Points on a hilly landscape, in no order, each with its height.
A climber steps from a point to the highest of its 4 nearest points, and stops where none of them is higher. Distance is the straight distance between rows; heights are no part of it.
J_53 height 4.84: [ -1  14  41 -37   7 -16   3 -23]
J_179 height 5.93: [ -1  -1  87  -6  42 -48  25 -13]
J_112 height 6.22: [-25  27  20 -32  -8  16 -41 -39]
J_122 height 1.42: [ -9 -63 -28  21 -23  94   8 -14]
J_355 height 1.14: [-24 -58 -26  33 -22 101 -23 -17]
J_529 height 5.69: [  7  -4  46  37  25 -52  33  18]
J_776 height 7.89: [-39  -5  -7 -24 -18  53 -49 -36]
J_848 height 4.95: [-41  27  33 -31   5  32 -59 -56]
J_549 height 7.46: [ 52  35 -68 -11  -1  -7   2  47]
J_125 height 6.98: [  3  23  55   8  22 -38   5 -10]
J_674 height 6.57: [-28  19  44 -36   5   1 -27 -48]
J_80 height 5.73: [ 10  42  -4   4  14 -17 -27 -12]
J_669 height 7.09: [ 17  25 -62 -13  -3  28 -44  11]
J_943 height 4.82: [ -9 -14 -41 -32 -32  55 -17  -3]
J_61 height 6.48: [  0  45  25  10  22 -17 -27 -16]
J_828 height 8.36: [ -3  23  51  46  37 -29 -19  -7]
J_516 height 8.10: [ 23  21  12 -13   9 -38  23  12]
J_204 height 4.57: [ 29  24  -2  57  28 -43   4  29]
J_567 height 6.78: [ 46  38 -45  22  21 -25 -12  44]
J_621 height 7.90: [-19   6  33 -52  -9  15  -6 -41]
J_589 height 5.35: [ 17  29 -10  63  43 -33 -16  32]
J_422 height 5.67: [ 11  27   8 -22   0 -21  14 -13]
J_861 height 7.45: [ 15  14 -78 -26 -18  27 -20  29]
J_353 height 4.90: [ -6 -22 -36 -52 -42  32  18  -7]
J_737 height 2.73: [ 31  21 -34 -33 -19 -13  25  16]
J_416 height 5.61: [-20   8  72 -64  13  -8  -3 -44]
J_402 height 3.32: [ 19   3 -27 -48 -29   0  18   8]
J_107 height 5.68: [-24 -27  29  82  29 -49   2  25]
J_767 height 4.62: [  0  -6 -21 -55 -33  12  24  -6]
J_890 height 3.25: [ 15  12 -40 -37 -22   5  10   3]
J_964 height 4.97: [-37 -35 -13 -19 -35  71 -11 -26]
J_637 height 1.16: [ -9 -41 -68  18 -19  93 -27  10]
J_647 height 7.75: [ -4 -13  56  43  34 -54  35  10]
J_47 height 6.86: [ 24  40 -47 -12  -1  -4 -21  20]
J_960 height 8.64: [ -3 -22  21  83  34 -53  15  36]
J_745 height 5.51: [  9   4  21  84  34 -47  -7  25]
J_592 height 6.28: [-20 -19  31 -67 -25  14   8 -28]
J_682 height 7.11: [ -1  23  33  73  42 -28 -23   3]
J_738 height 6.15: [ -9  11   6 -45 -18   3   4 -20]
J_263 height 5.76: [ 31  31 -16  -5   7 -25  15  20]
J_642 height 2.45: [ -7 -46  29  78  16 -62  43  43]
J_371 height 4.24: [  3 -22 -58 -27 -35  51  -6   7]
J_878 height 5.14: [-12  13  -5 -39 -22  21 -18 -22]
J_505 height 5.96: [  0  29 -26 -19 -10  12 -23  -9]
J_326 height 0.56: [-12 -76 -25   4 -41  81  33 -10]
J_229 height 8.35: [ 13  28  27  19  25 -42   3   1]
J_582 height 6.17: [ 25  42 -19  -3  12 -19 -11   4]
J_655 height 5.83: [ -9 -18  55  64  38 -46   6  10]
J_891 height 7.84: [-13 -23 -12 -49 -38  31   6 -19]
J_927 height 2.21: [ 41   4  -5  20  10 -58  58  36]
J_672 height 3.23: [-28 -56  -4 -42 -43  58  29 -31]
J_992 height 3.20: [ -6 -40 -41 -37 -47  49  20   4]
J_801 height 4.05: [ 31  17  -2  48  24 -49  16  26]
J_84 height 2.28: [ 41  12 -33 -25 -14 -32  46  33]
J_417 height 5.80: [-22 -13 -33 -20 -23  55 -30 -16]
J_12 height 2.40: [-13 -60 -41  12 -39  81   5  -8]
J_572 height 5.13: [ -4  46  -8 -10   3   9 -45 -19]
J_987 height 6.27: [ 11  16  50 -11  20 -46  23  -8]
J_644 height 7.86: [ 37  29 -83 -10  -6  16 -26  47]
J_215 height 5.26: [-15  48  39   2  26  -9 -57 -42]
J_37 height 2.92: [-29 -52  54  68  25 -51  32  21]
J_564 height 4.50: [-22 -45  69  57  38 -59  41  20]
J_401 height 5.79: [ 14  21  29 -28   5 -31  24  -2]
J_687 height 0.76: [-14 -58 -41  48 -13 109 -27  -8]
J_188 height 2.58: [ 22  -7 -51 -43 -36   6  32  16]
J_480 height 5.32: [-14  11  61 -58  14 -17   9 -34]
J_536 height 3.52: [-45 -60  20  89  18 -44   4  39]

Two climbers start at each pair of points below. Name the first point that both come to, or write never.
J_943, J_47 => never
J_567, J_582 => J_549
J_737, J_371 => never

Call two points neighbours if one is among the 4 nearest of the other. Go from one point of each pair to the other, from neighbour to neighbour, staying as high as possible. Name the lowest point that can't be avoided.
J_828, J_776 => J_422
J_960, J_647 => J_655
J_12, J_960 => J_326
J_647, J_644 => J_263
J_621, J_891 => J_592
J_776, J_891 => J_112
J_647, J_229 => J_179
